Each row is a point on a tangle of strands that fork, close into loops and nearly touch. The rows are in no order.
(in the rows, 128 means zero)
Two points are linked if the straight distance between their rows is under 104. Some points are linked to none.
fini: [116 104 127 135 176 120 114 146 104 150 185 123 116 157 144 177 173 101
  42  86 159 126  98 166 122 111]
pufi: [156  86 132 143 128 137 135  87 144 183 143 129 151 102 106  91  85 114
 166 188  93 136  77  49 168  93]
bota: [106 184 125 135  77 175 145 132 170 101 124 151 139  97 135  85 118 124
 193 142 109 134 172  99 110 160]
Fud: [141  94 136 106 171 150 143  73  70 150 147 126 136  95 137 136 132 182
  90 143 129 127 119 151 151  67]
bez: [171  64  88 139 169 130 129 132 109 198  54 146  83 114 109 108  90 139
 126 165 116 145 112 108 151 113]
somu: [136 114  97 119 108 140 170  35 137 114 154 144 107 124 164 113 141 173
 125 126 105 159 155 131 140 102]
degi: [110 165 157 155  64 122 121 160 140  84 120 147 147 126 120  99 134 133
 207 148 144  98  89  87 131 156]
rad: [157  74 147 105 120 124  99 124  82 141 134 127 138 153 106 160 145 168
  92 121 132 100  81 143 179  99]
pamil: [161  88 168  97 147 123  89 127  66 150 108 109 170 127  90 158 120 142
  86 115 139 102  89 165 162  80]
zabu: [107 173 131 122  90 139 123  90 147  62 133 135 154 146 130 141 151 106
 145  84 124 120 130 166 102 155]
Gug: [103 130 137 134  90 126 134 100 185  89 194 138 107 141 152 163 168  94
 104 103  98 127 129 144 146 168]
kizi: [105 159 121 132 171 130 134 151  86 131 111 111 143 118 132 113 123 139
 126 134 171 134 137 133  84  97]
rarad: [113 191 141 111  91 161 145  88 114  90 135 119 187 120 133 109 119 138
 172 115 146 129 144 124  91 113]
Sevig: [104 156 144 116 113 144 137 107 187 111 157 120 143  87 133 146 120  86
 140 116  77 131 198 147 127 154]
kiko: [101 175 137 139 130 143 113  68 133  80 146 117 186 134 120 122 119  59
 129  94 153 133  94 150  79 117]
lafi: [143  91 156  89 100 111 121 189 120 152 134 112 125 157 117 193 151 168
  99  97 110  94 161 173 167 141]
rogo: [120 170  84 120 160 124 135 103 146  86 120 139  76 138 166 130 158 127
 114 102 127 169 191 144  90 164]
binop: [150 103 110 132 221 153 138 144  83 201  79 120 116  85 113 114  85 130
 100 151 147 146 141 136 118  82]
ful: [132 126 114 130 211 125 133 146 134 166  99 104 105  97 126 139  97  91
  97 133 130 153 184 140 104 117]
pafu: [118 118 168 117 156 116 128 208  56 160 128 100 151 109 113 142 129 190
 116 155 163  97 116 138 141  82]
nune: [106 172 137  95  96 122 153 178 113  99 136 121 114 144 154 153 171 201
 162 109 123 112 189 148 128 169]
Lup: [172 116 124 110 167 163 129  20  58 131 126 135 161 113 134  92 124 163
 107 131 146 151  86 131 127  62]
teg: [141 128 106 141  89 144 147  66 141 120 132 149 129 134 143  71 117 148
 173 154 126 154 106  79 125 119]
Nefif: [130 146  92 101 127 141 160  48 100  98 137 138 119 145 169 125 153 181
 111  92 130 157 160 164 111 104]
dudi: [166 124 131 127 105 143 101  75 123 127  95 115 188 129  95 107  88  71
 146 122 129 136  82  99 129 109]
kivek: [104 198 116 123 206 114 106 177 160  88 127 134 105 126 150 145 149  92
 127 129 141 149 206 147  84 183]
Roke: [ 87 159 146 153 136 120 136 160 124 101 207 136 125 159 163 146 186 115
 106 102 180 111  89 140  96 139]
lovo: [185 102 139 105 100 113  80 149  84 130  37 121 153 160  78 129 110 151
 139 109 141 116 105 142 145 121]
bik: [112 165 152 118 106 125 100 126 121  86 114 113 172 154 105 154 137  98
 136  84 148 105 112 171 101 136]
Far: [ 92 133 139 176 171  97 112 188 121 139 159 120 121 136 125 135 138  77
  96 134 170 113  62 130 100 131]
Sasa: [104 126 164 128 124 100 148 227  93 147 156 109 128 115 128 143 139 192
 142 165 151  86 127 114 147 112]
kozed: [186  74  89 119 118 140 104  93 138 171  38 142 115 138  88 107  80 102
 137 131 103 142 111 110 151 129]
Kuver: [159  72 148 100 101 106 123 175 138 162  88 117 105 131 103 168 119 171
 115 126  87 103 177 155 173 145]
Mamu: [132  93 103 154 140 123 132  26 149 133 144 139 126 144 132 119 121  71
  99 124 114 161  67 126 130 115]
vuli: [113 166 107 110 159 130 152 141  76 119 117 116 120 131 151 122 146 192
 126 123 156 143 175 151  93 107]
tufu: [108 168 160 105 114 116 111 198  77 109 104 112 155 166 116 152 156 172
 153  94 173  90 128 167 105 140]
vavu: [101 174 189 115 121 128 113 206 122 122 113  94 193 114  92 145 108 122
 167 128 142  83 157 157  97 134]
Rokoz: [114 185  85 151 116 154 133 110 174  75 110 164  96 122 155  84 145 111
 167 114 115 164 171 121  87 185]
Mev: [105 172 140 131 127 107 118 230  99 107 107 128 109 161 135 138 168 165
 149 111 169  96 128 148 101 163]
Zisem: [103 123 157 139  62 121 132 133 166 100 159 133 133 126 130 143 141 130
 159 139 101 100 125 115 160 151]
Tet: [137  94 116 122  86 116 104  50 160 102 129 135 137 160 116 155 127  72
 101  87 101 123  88 156 151 136]
sosif: [116 133 104 141 201 117 114 121 101 136 110 117 122 141 128 138 129  96
  70  99 163 147 113 168  90 103]
Norat: [164 102 128 114 112 113  77 100  82 111  82 127 148 177  96 140 138 122
 100  82 148 121  61 153 144 112]
nede: [188  95 106 135 132 147 120  62 126 169 105 142 147 132 107  74  87 112
 170 163  98 151  57  42 154 103]
viv: [180  87 140  75 122 127 101 110 106 156  50 124 156 131  80 154  89 140
 111  86 111 120 163 188 142 111]
sila: [108 161 107 123 177 123 163 106 150 110 162 127  83 108 176 134 147 130
 112 131 120 175 202 122 102 141]
Noni: [ 98 131 158 128  76 128 151 136 169 126 170 118 133  89 136 139 124 137
 162 157  82 112 169 111 159 138]
sazu: [103 139 129 118 143 129 187  84 160 123 203 119  95  93 182 141 147 153
 113 144 102 161 198 119 140 120]
Gapi: [124 109 114 133 103 120 152 131 132 132 126 131  93 124 144 125 133 169
 135 148 110 133 151 112 151 129]
zok: [ 93 130 134 147 171 115 138 110 173 118 218 118 110 122 160 171 151  59
  64 112 126 146 128 141 120 142]
Per: [129 168 122  83 126 116 133 185 118 110  87 119 112 143 138 145 150 187
 163 106 116 119 221 165 108 182]
Feva: [129 149 156 107 132 156 136 192 161 176 100 103 151  78 101 114  72 114
 152 151 102 119 215 120 116 136]
vogis: [143 113 127  93 152 105 119 147 149 134 101 113 103 138 120 180 128 116
  87  88 100 133 198 181 127 155]
didum: [164  88 137 110  64 129  94  82 159 125  84 127 155 135  86 133  91  88
 147 118  87 115 116 126 165 134]
bune: [100 173 131 168 121 151 106 162 199  98 118 159 150  93 111  99 112  51
 171 129 109 131 141 124 108 181]
nug: [161 110 132  84  78 129 104  90 123 115  75 119 168 144  97 144 104 118
 131  94 108 117 137 162 141 120]
laza: [122  97 177 140 107 103 111 191 144 161 131 103 157 101  89 145  95 107
 142 168 113  91 117 114 158 123]
buvu: [135 131 112  89 162 131 120  91  71 121 108 121 134 149 128 150 148 154
  80  75 145 134 138 193 120  94]
Simam: [123 123  87 169 166  98 113 168 117 139  83 141  78 147 131 111 133 108
 108 136 156 145  94 127  94 145]
Vez: [110 138 101 173 111 101 137 166 147  97 153 167  60 161 166 104 176 146
 135 134 149 134  91 104 112 177]
femo: [143 107 138  86 179 167 163  72  85 166 140 116 146  69 137 151 103 167
  97 132 112 129 175 165 150  60]
Beb: [110 152 136 130 157 114 138 206 126 144 114 108 115  99 129 129 116 143
 142 155 134 122 185 125 103 140]
rel: [104 117 123 176 173 108 128 140 132 154 137 122 128 113 123 110 108  71
 114 159 145 135  75 110 101 116]
vig: [120  98 117 157 117 111 130  98 130 122 164 145 110 163 142 124 151 123
 108 134 139 132  60 116 137 126]
Mafad: [119 157 116 145 119 107 109 217 131  96  78 147  91 151 124 126 155 144
 152 117 151 111 134 143  99 189]
Lobuf: [127  94 104 157 114 103 120 141 176 131 112 145  65 135 133 133 138 100
 116 136  98 139 121 118 146 174]
muk: [125 159 121 118  70 181 136 132 204 127 106 145 126  85 121  85  92 106
 180 136  70 137 198 102 142 172]
dila: [112 139 152 126 130 113 100 178 162 111 119 121 133 141 108 167 138  91
 115  98 121 108 147 173 114 173]
loram: [107  78 166 129  96 115 137 136 162 150 228 115 132 125 134 184 146 120
  99 140  93  92 116 119 193 118]
tun: [ 98 177 101 173 139 111 134 167 135  83 121 159  82 147 155  93 165 136
 150 129 165 137 115 115  83 171]
Papek: [117 128 113 137 134 108 124 178 117 121 135 132  82 157 147 148 166 146
  96 110 149 126 126 139 119 151]
zapus: [114 139 143 161 111 110 128 111 114  99 167 138 143 166 140 110 151 126
 137 129 175 127  44 111 114 120]
pepem: [120 154 100 143  85 145 142 109 151 105 112 149 106 124 145  83 128 139
 170 141 124 148 148 101 109 156]
Mopu: [151 155 174 111 140 153 123 110  58 135 133  92 224  96 106 112  91 133
 145 138 158 119 100 103 128  58]
dun: [137 166  97  92 159 173 171 129 151 157 103 121  97  85 149 103  93 136
 139 133 106 160 246 109 109 129]
Fel: [ 88 156 151 131 121 127 143 114 174  97 195 117 137 108 150 160 148  95
 119 116 101 124 159 147 128 150]
Lopim: [136  58 107 144 124 114 131  89 147 147 187 148  86 163 149 152 161 124
  79 124 110 130  83 123 171 125]
Zoli: [162 113  91 133 138 170 145  34 136 163 113 145 142 126 128  70  85  95
 138 143 117 170  89  75 127 101]
Fovu: [134  85 122 104 131 127 144  75 151 140 144 120 113 110 130 173 117 115
  88 109  83 134 162 162 167 111]
zib: [134 168  86 118 109 172 136 129 194 122  86 153  96  98 135  81 105 111
 161 122  83 162 219 108 116 182]
mub: [ 89 190 147 128  90 155 148  79 152  75 170 127 176 110 145 122 137 109
 166 113 124 127 153 141  96 136]
sidel: [157 115 104 127 145 153 141 122  78 159  87 138 127 110 127  76 106 179
 149 166 148 142 116  83 127  91]
Zomu: [111 135 121 166  89  95 133 217 148 109 129 165  60 144 150 111 170 164
 164 156 142 102 103  94 138 184]
Fino: [ 92 141 141 169 159 100 174 175 129 128 225 134  91 129 183 120 169 149
 113 161 161 136 106 106 116 126]
Vav: [128 160  88  85 155 145 154  57 113 109 120 124 130 127 157 138 136 142
 107  82 118 156 199 174  96 108]
Kaz: [ 94 190 158 121 143 143 130 169 131 115 130 100 178 102 120 132 114 111
 158 131 143 105 174 147  83 126]
bivar: [134 169 128 126 126 156 130  35 100  94 138 123 197 131 130  94 113  97
 133 104 165 153  93 127  88  84]
rokib: [179  67 147 117 124 115  97 107  89 143 134 124 142 138 100 131 130 171
 131 154 111 102  59  92 191  92]
Mava: [ 93 206 135 125 194 130 124 165 141 105 143 109 146 109 145 138 129  93
 138 128 141 125 200 151  73 144]
sulo: [125 160  83 153 134 148 115 118 140 116  76 145 124 131 121  79 106  79
 147 122 149 154 116 115  72 151]
duze: [105 158 104 139 197 112 111 117 158  97 146 128  98 146 149 156 153  56
  71  91 142 155 140 161  85 157]
zop: [107 103 124 155 174 114 157  79 175 145 192 119  96 101 157 150 125  74
  79 136 101 161 133 125 142 124]
nagas: [165 111 139 111 158 150 120 120  57 163  94 121 161  95 109 103  98 170
 133 159 146 125 108 106 142  72]
gumag: [121 141 166  99 116 113 122 200 120 137 100 103 157 125 101 155 117 154
 151 119 123  95 186 166 116 146]
mas: [128 150 132 113 102 119 122 162  62 104  96 127 136 159 123 127 151 203
 149 117 167 113 111 137 123 120]
kopi: [146  93 116 126 128 118  92  70 112 118 115 132 138 166 110 148 136  91
  77  90 138 129  57 159 140 113]
vavib: [122  98 132 111 132 118 144 117 151 135 190 118  98 130 154 187 157 119
  71 106 102 132 158 151 157 133]
kogo: [112 158 102 130 145 120 105 115 138  87 131 135 109 172 142 155 169  84
  87  67 147 136 129 177  92 159]
bedu: [150  92 135 114 201 152 123 118  64 180  99 120 129  87 111 132 107 162
  93 150 139 128 120 150 140  70]
Pafa: [154  71 144 136 103 101  94 116 130 138 125 124 146 147  92 143 115 114
 132 145 111 106  60  99 178 114]
voba: [136  96 143 142  71 100  94 122 145 111 144 134 135 172 107 145 140 109
 139 126 123  97  46 101 163 143]
mal: [ 93 142 167 152 120  99 141 238 125 142 148 114 129  98 121 124 120 147
 163 179 144  86 123 101 132 134]
baru: [147  87 168 136 138 113 102  97 104 143 154 104 182 127  97 148 110 101
 107 139 127 104  48 113 168  84]
kono: [175 144 109  98 101 182 139  78 115 139  87 125 168 121 110  72  76 125
 155 129 127 143 126  79 132 102]
fim: [156  75  88 140 148 110 119 159 128 170  52 138  59 132 116 121 111 144
 118 144 114 147 141 122 140 142]
gak: [ 91 143 137 155 167 113 149 152 144 121 216 122 100 131 172 151 168 107
  88 129 149 137 125 127 113 138]
fur: [111 153 135 123  71 123 158 153 108  95 148 135 114 151 156 126 171 212
 169 134 141 108 137 118 135 140]
Kad: [132 149  94 118 149 166 165 152 123 165  98 125 105  93 140  85  95 160
 149 153 125 151 195  92 103 116]
kepu: [134 138 135 148  60 129  85 155 170  86  64 161 140 135  89 112 121  92
 185 117 116 110 106 127 131 191]
Nisim: [178  91 119 119 140 149 107  80 104 163  76 127 157 121  94 109  83 104
 129 137 121 141  89 107 147  94]
nen: [111 106 132 155 137 106 155 183 120 149 199 133  84 136 162 135 167 167
 108 156 146 116 107 102 144 125]
mora: [152 123 117 102 119 184 169  65 126 164 130 127 150  94 129  84  78 147
 150 154 111 144 146  82 147  85]
bipi: [128  91 117 141 123  98 131 207 124 149 155 138  66 149 147 152 163 160
 101 140 133 116 119 113 153 146]
Meke: [137 121 144 120 142 107 101 192  55 142  86 115 140 146 102 130 136 177
 116 124 174 109  95 144 127 103]
kuf: [121 135 155 161 137 100 122 147  74 119 162 132 151 155 132 105 146 147
 135 154 189 114  29  95 124  95]
Fazuv: [106  88 174 143 112 105 133 160 155 156 180 106 140 105 116 164 118 112
 115 161 105  93 112 116 175 116]
nilu: [139 115 162 138 116 117  91 107 125 128 119 102 191 126  88 137  94  61
 128 126 135 113  63 121 134 112]
tiron: [118 131 160 155 137  96 105 192  83 135 124 115 156 133 105 124 127 126
 139 151 177  98  49 105 125 106]
losi: [107 113 182 109 108 131 166 144 114 151 188  96 168  82 131 155 117 184
 143 174 104  94 159 112 172  82]
tal: [129 138 150 130 120 139 106 189 170 147  82 124 146  96  90 117  84  88
 157 135 109 115 176 135 107 163]
pag: [154  71  98 112 106 137 163  35 138 137 155 155  82 124 156 122 143 201
 124 141  75 148 146 119 191 104]
rutu: [136  73 113 124  99 115 154 108 148 149 151 140  80 127 142 136 142 187
 130 159  84 124 146 101 189 121]
kizu: [111 158 145 161  72 124  97 169 153  67  92 160 137 149 112 117 147 108
 188 116 150  99  83 127 122 187]
rosur: [154 169 113 122  92 143 105 126  89 100  51 131 152 150 110  87 118 138
 173 113 166 132 104 110  93 133]
lumid: [104 140 131 140 167 124 120 157  83 128 191 123 128 170 154 153 182 123
  69  92 188 124  85 161  97 105]
tofan: [168  92 103 106 152 124 102 116 104 155  41 127 121 143  94 137 104 121
  95  91 134 139 140 181 121 115]
mibiz: [142 168 138 113 113 176 111 172 159 144  61 123 173 112  83  77  59  83
 161 127 131 120 155 113  97 154]
Zotem: [112 123 126 150 203 104 112 186 111 152 129 111 105 131 127 148 134  96
  74 125 161 129 112 152 101 118]
gepuv: [ 89 141 158 127 119 129 181 118 168 135 209 107 124  69 165 140 130 140
 142 163  87 134 195 107 152 121]
gula: [123 160 137 115 174 117  95 144 164 105 111 115 143 142 115 166 125  64
 103  89 118 124 180 193  89 161]
dugab: [136 148  99 113 126 177 147  95 156 146  97 128 136  99 123  96  82  94
 135 123 109 148 178 117 106 124]
simum: [102 177 131 162 143 126 105 193 178  81 113 155 120 118 122 125 141  83
 158 120 124 125 154 145 102 194]
vuz: [ 97 170 166 146 139 114  99 228 174  92 139 141 137 130 119 163 159  92
 146 108 129  97 149 160 120 199]
monu: [132  89 112 151 179 106 144 159 164 185 111 126  58  89 138 134 100 101
 113 166 101 160 167 101 146 145]
dema: [124 108 126 139 119 129 132 131 138 150 122 121 126 107 118 118 104 119
 139 159 114 126 128 107 137 120]
sokek: [131 101 118 124 147 138 166  93  99 130 206 143  95 145 181 135 185 207
  78 131 142 141 119 142 151  98]
Masan: [116 132 146  83  77 132 138  81 118  97 189 122 159 164 146 185 168 142
 103  69 116 105 135 181 146 124]
bisem: [125 133 109 116 120 117 109 148 125 107 121 135  98 184 135 162 170 130
  95  78 143 123 132 174 114 161]
siz: [151  70  88 142 180 125 129 104  93 161 110 150  70 136 139 131 146 162
  75 133 131 144  95 139 151 110]
bip: [136 112  93 141 152 146 146  47 133 143 126 139 129 120 138 101 106  96
 114 131 127 165 104 118 115 102]
pudu: [111 123 157 119  73 120 144 137 109 111 187 125 143 152 145 149 163 192
 143 136 136  92 110 117 164 115]
vibo: [122 101  97 163 186 111 150 138 100 152 146 141  76 136 156 117 150 155
  82 144 155 151  94 121 124 112]
biki: [136 133 133  98 125 166 149 130 150 168 103 107 148  86 113 118  77 114
 140 134 105 131 200 126 126 113]
soso: [131 133 140 123 101 130 121 133 110 124 103 113 163 123 107 122 108 131
 152 136 138 117 121 117 126 114]
nis: [117 133 144 141 135 110  80 146 120 113 107 119 152 167  98 149 135  73
  95  87 165 108  73 169 106 138]
kiz: [108 158 153 162 112 137 111  87 151  96 153 127 188 122 114 107 108  44
 152 128 143 125  60 108  97 133]
tino: [144 129 114  96 135 103 124 183 159 126  75 136  60 128 133 151 140 154
 127 115  99 152 227 145 127 194]
muko: [151  51 109 132  97 110 121  98 147 150 133 145  88 151 117 134 135 165
 133 154  84 117  95  94 194 124]
tidon: [117  89 137 126 174 118 130 154 125 161 195 114 104 129 148 191 156 108
  48 110 131 128 133 151 148 115]
faso: [125  66 114 172 139  85 131 157 142 173 167 154  78 149 131 117 144 134
 126 188 114 117  47  75 163 132]
revop: [126  95 102 162  90  91 117 180 163 127 110 154  50 148 133 121 151 139
 139 153 103 120 107 100 157 186]
mugi: [107 114 178 114 106 112 137 218 106 147 182 100 146 131 129 178 151 172
 124 139 133  77 135 138 160 122]
Rasod: [140 144 107 114 134 131 117 157 193 119  79 144  81 105 130 127 119 107
 142 119  84 158 223 133 120 193]
Guve: [ 87 148 133 148 189 116 120 113 153 115 181 107 136 127 142 162 137  44
  68 104 140 135 121 165  91 125]
gom: [126  95 118 130 169 126 138  65 143 151 148 119 120 108 133 156 114  86
  70 115 108 146 127 160 143  98]
lenab: [116 212 128 116 112 187 142 106 126  99 119 122 187 118 125  72  94 103
 172 120 160 136 137 101  71 120]
Ret: [167 145 145 115  74 116  86 151  89 100  47 120 164 160  91 115 120 148
 179 110 155 108  97 115 125 136]
Tuv: [160 174 124  74 112 192 139  91  95 129  91 112 194 116 110  89  79 136
 147 108 140 138 153 115 108  87]
Nog: [166  57  91 144 191 134 122  85  94 188  86 149  86 120 118 121 111 140
  99 156 116 147  80 123 154 100]
Besiz: [101 200 134 155 118 153 143 129 120  94 135 134 165 119 139  67 120 118
 190 143 176 133 108  94  69 128]
ropu: [112 114 157 154 129 105 126 228 131 174 113 111 133  86 101 109  89 117
 163 193 130  99 117  88 130 127]
Kob: [135 113 146 113  90 111 120 187 141 137  87 120 119 131 104 146 121 158
 146 134 110 107 158 140 147 151]
dilam: [136  97 131  99  65 126 144 121 109 119 177 135 118 163 149 165 178 207
 123 112 113  99 129 137 179 124]
vep: [157 167 156 124 125 155 123  68  77 108 130 102 219 122 116  94 101 110
 146 119 160 135  83 102 111  72]
fil: [114 141 129 136 175 126 119 142 156 138 119 106 131 108 121 143 105  69
 104 121 125 133 166 151  91 132]
buki: [124  92 125 119  73 120 125  69 168 104 175 137 121 161 137 173 155 100
  97  91  94 115 110 154 167 139]
sevaf: [131  77 170 129 115 104  96 149 142 148 143 106 160 146  89 181 119  79
  86 111 120  90  79 157 160 124]
Kupi: [132  98 114 112  67 118 136 150 134 117 156 145  77 173 155 164 182 179
 116 107 111 112 143 130 164 163]
ripom: [105 102 178 122  99 123 137 184 123 144 226 110 147 138 140 192 165 134
 104 122 132  80 116 136 164 118]
Zufi: [129 103 138 136 131 153 161  90 138 179 164 122 152  84 129  99  87 129
 151 186 103 135 126  72 159  82]
zet: [139  75 128 135 153 133 158  67 112 141 217 147 104 141 167 109 165 203
 101 165 131 137  73 115 164  83]
Pebub: [125 167 138 157 103 122 125 115 100  94 123 132 162 145 130  83 129 127
 173 138 180 128  64  92  98 117]
raba: [139 113 135 146  44 108  95 115 160  89 118 150 125 161 106 117 138 123
 180 135 109 102  64  87 161 163]
dokuz: [119 131 117 127  83 114 146 160 154 102 177 152  61 153 177 152 192 174
 125 116 115 132 162 117 146 186]
gipuz: [106 181 129 104 115 144 140 128 173  94 137 132 129  97 148 135 139 123
 161 117  88 141 222 145 110 173]
lelez: [129 141 146  92 136 144 125  89  99 125 125 102 187 116 112 150 108 120
 114  99 130 119 144 169 117  82]
rer: [132 141 163 147  49 127 106 104 163  90 133 137 165 130 105 112 117  99
 197 145 113 101  82  80 152 149]
Zigo: [120  60 115 166 124  98 141 108 173 159 205 154  82 153 150 123 152 128
 114 169  99 132  62  86 172 130]
veli: [151 140 113 134 150 140 117  36  71 107 118 133 165 145 128  93 129 126
 113 105 165 160  65 132 106  80]
bomab: [132  82 136 155 148 115 148  81 119 145 202 142 129 136 147 104 142 162
 126 177 130 140  50  93 157  86]
tuz: [131 166  85 120 115 151 125  86 124  95  83 139 130 145 129 102 125 118
 142  98 140 150 147 144  78 136]
Rika: [140 138 185  94 110 145 133 130  67 137 137  93 215  89 104 130 101 169
 155 146 138 101 131 117 150  67]
fep: [130 165  73 123 117 185 158  49 171 115 115 146 121 116 148  71 100  96
 139 110 112 171 164 113  89 136]
duge: [131 156 123 111 178 157 121 120  75 149  91 107 179 108 106 107  92 113
 117 120 169 140 129 139  86  75]
kap: [120 193 106  97 161 154 142 138 159 111 117 127 115 102 153 121 126 119
 149 124 109 154 245 132  92 163]
Nubu: [115 149 115 131  68 121 158 144 161  82 144 158  63 135 170 121 177 193
 169 132 101 137 177 110 144 188]
bupag: [149  98 107 115 147  96 128 203 136 156  71 127  54 126 129 146 130 168
 118 135 113 144 192 132 140 162]
nukiz: [157 115 102 116 199 146 119 134  99 176  54 118 119 113 107 125  90 116
  98 115 144 147 163 162 102  97]
zumev: [152 134 115 113 169 179 157  42  81 151 132 130 162  98 142  85 100 146
 121 135 148 161 122 121 110  62]
Padov: [103 105 133 161  76 109 138 120 190 120 183 146  91 126 146 118 142 130
 158 166  84 118 111  85 170 156]
deti: [151 108 144 133 114 132 150  45 111 113 190 133 156 131 152  90 137 188
 150 167 130 141  78  91 157  75]
Nugad: [140 111  99  95 145 142 164  70  82 123 147 143  99 133 167 139 167 215
  85 109 122 148 154 163 148  96]
litan: [111 136 142  97 120 128 133  94 118 110 163 107 163 135 128 173 139 122
  98  89 125 117 141 175 129 110]
nul: [133 119 123 124  89 135 152  31 134 101 163 139 145 138 149 104 134 151
 142 132 118 143 107 114 142 100]
zavom: [103 136 121 163 150 120 147 130 148 136 144 124 116 103 142 106 119 101
 128 158 132 143 122 110 107 130]
peras: [127 181  99  75 165 149 156 106  85 121 109 108 142 127 151 131 137 173
 131 101 129 145 221 170  89 106]
seveb: [136 128 164  91  85 110 105 202 101 128 107 116 147 175 108 177 158 170
 130  87 139  84 136 177 138 157]
bazi: [127 140 141  89 132 107 122 182 156 113 117 122  96 135 134 173 152 146
 124 105  98 127 220 166 128 194]
niz: [172  73 133 122  91 125  93 127 167 167  56 129 139 125  74 123  73  83
 145 139  89 123 121 119 154 146]
zemo: [ 91 206 109 155 180 118 126 163 143  71 141 151  96 137 163 116 169 112
 140 117 158 142 153 137  69 174]
bam: [153 142 141  97 130 139 104 123  74 129  78 105 185 129  93 124 102 135
 134 101 157 123 126 148 109  89]
fir: [168 108 110 135 105 105  75 121 101 117  43 133 134 173  89 118 119 112
 125 103 150 130  66 131 129 138]
Rir: [110 135 163 130  84 116 128 146 123 106 152 118 152 137 120 141 139 144
 149 135 135  97 106 123 144 126]
bebas: [139 133  88 138 143 141 144 156 105 160  72 133 107 113 127  78 100 153
 150 157 147 147 143  94 104 120]
Pema: [143 151 104 138 122 164 109 147 160 147  58 141 144 120  92  70  72  61
 158 138 133 139 111  92  94 157]
tup: [138 128 132 102 180 191 169  60  97 175 149 116 166  66 132 111  80 132
 110 142 127 143 160 131 126  54]
meto: [111 159 141 160  99 150  99 117 174  99 118 143 175 109  99  97  99  37
 168 130 125 122  89 110 109 160]
Sedo: [132  78 117 151  87 110 128  90 180 148 144 146  95 129 122 113 119 126
 157 167  72 130  99  77 177 134]
bater: [126  94 172 141 145 100 109 185  95 163 131 103 163 111  94 142 100 123
 121 163 146  95  75 110 151  95]
Dife: [107 169 103 141 112 126 142 130 184  76 142 166  71 115 167 117 166 134
 154 127 101 161 187 116 124 197]
Tek: [124 103 105 155 175  97 121 152 177 148 113 136  56 113 139 141 124  76
  92 139 106 160 146 122 132 170]
pomu: [124  77 108 176 168  81 121 184 119 181 110 143  87 133 119 110 120 115
 120 183 135 125  49  89 136 126]
kef: [130 176  99 118 132 144 116  94  76 100  83 129 157 152 126  94 127 137
 141  97 176 150 117 138  75 105]
pib: [134 136  91 111 152 121 124 116 147 114  94 128  87 139 140 147 136 113
 101  92 114 154 180 162 110 152]
Zuz: [135 106 181  97 125 149 147  93  92 150 173  97 197  74 115 146 104 164
 131 158 109 105 137 124 172  57]
Fug: [108 130 101 175 173  94 148 163 136 139 139 141  70 120 158 107 142 122
 111 161 147 154 112 101 104 145]
Lene: [142 121 112 130  86 106 106 185 132 116  57 143  94 157 110 124 134 159
 154 125 127 118 138 137 124 174]
zeva: [131 106  86 152 152 117 113  63 121 120 116 144 110 163 128 123 137  83
  80  97 146 159  69 150 111 122]

A piece is two or more points that can be reached from each other along the links. Count, over all rows, the pieces, the separate loops (a circle has one, a figure eight two, a Y none), the forks (points with three links) and the tips (points with one).
pieces => 4
loops => 12
forks => 27
tips => 11

How many points has the smallest loop of links through each point below? Write - if it is on no loop.
veli => 20
vavib => 10
Mev => 8
soso => 9
zet => 8

A fork is a point with three links, a tip a point with one. Leave the first point through the second and follow the links. Name the first fork or tip that comes.
dudi, Nisim => nukiz
bedu, nagas => kopi
kef, tuz => fep
Mava, kivek => monu

Name the points in between on the shortest way along the links from the first point to the second, in order.
bater, tufu => laza, ropu, mal, Sasa, pafu, Meke, mas
fil, kef => ful, nukiz, binop, bedu, nagas, sidel, bebas, Kad, dun, kap, gipuz, Sevig, Fel, Gug, buki, Tet, kopi, Norat, fir, lovo, Ret, rosur
sokek, Simam => Nugad, Nefif, somu, pag, rutu, Gapi, dema, zavom, Fug
kizi, tino => duge, bam, soso, Rir, pudu, fur, nune, Per, bazi
nis, Lene => bik, zabu, mub, rarad, lenab, Besiz, Pebub, zapus, kuf, tiron, bater, laza, ropu, mal, Sasa, pafu, Meke, mas, tufu, Mev, Mafad
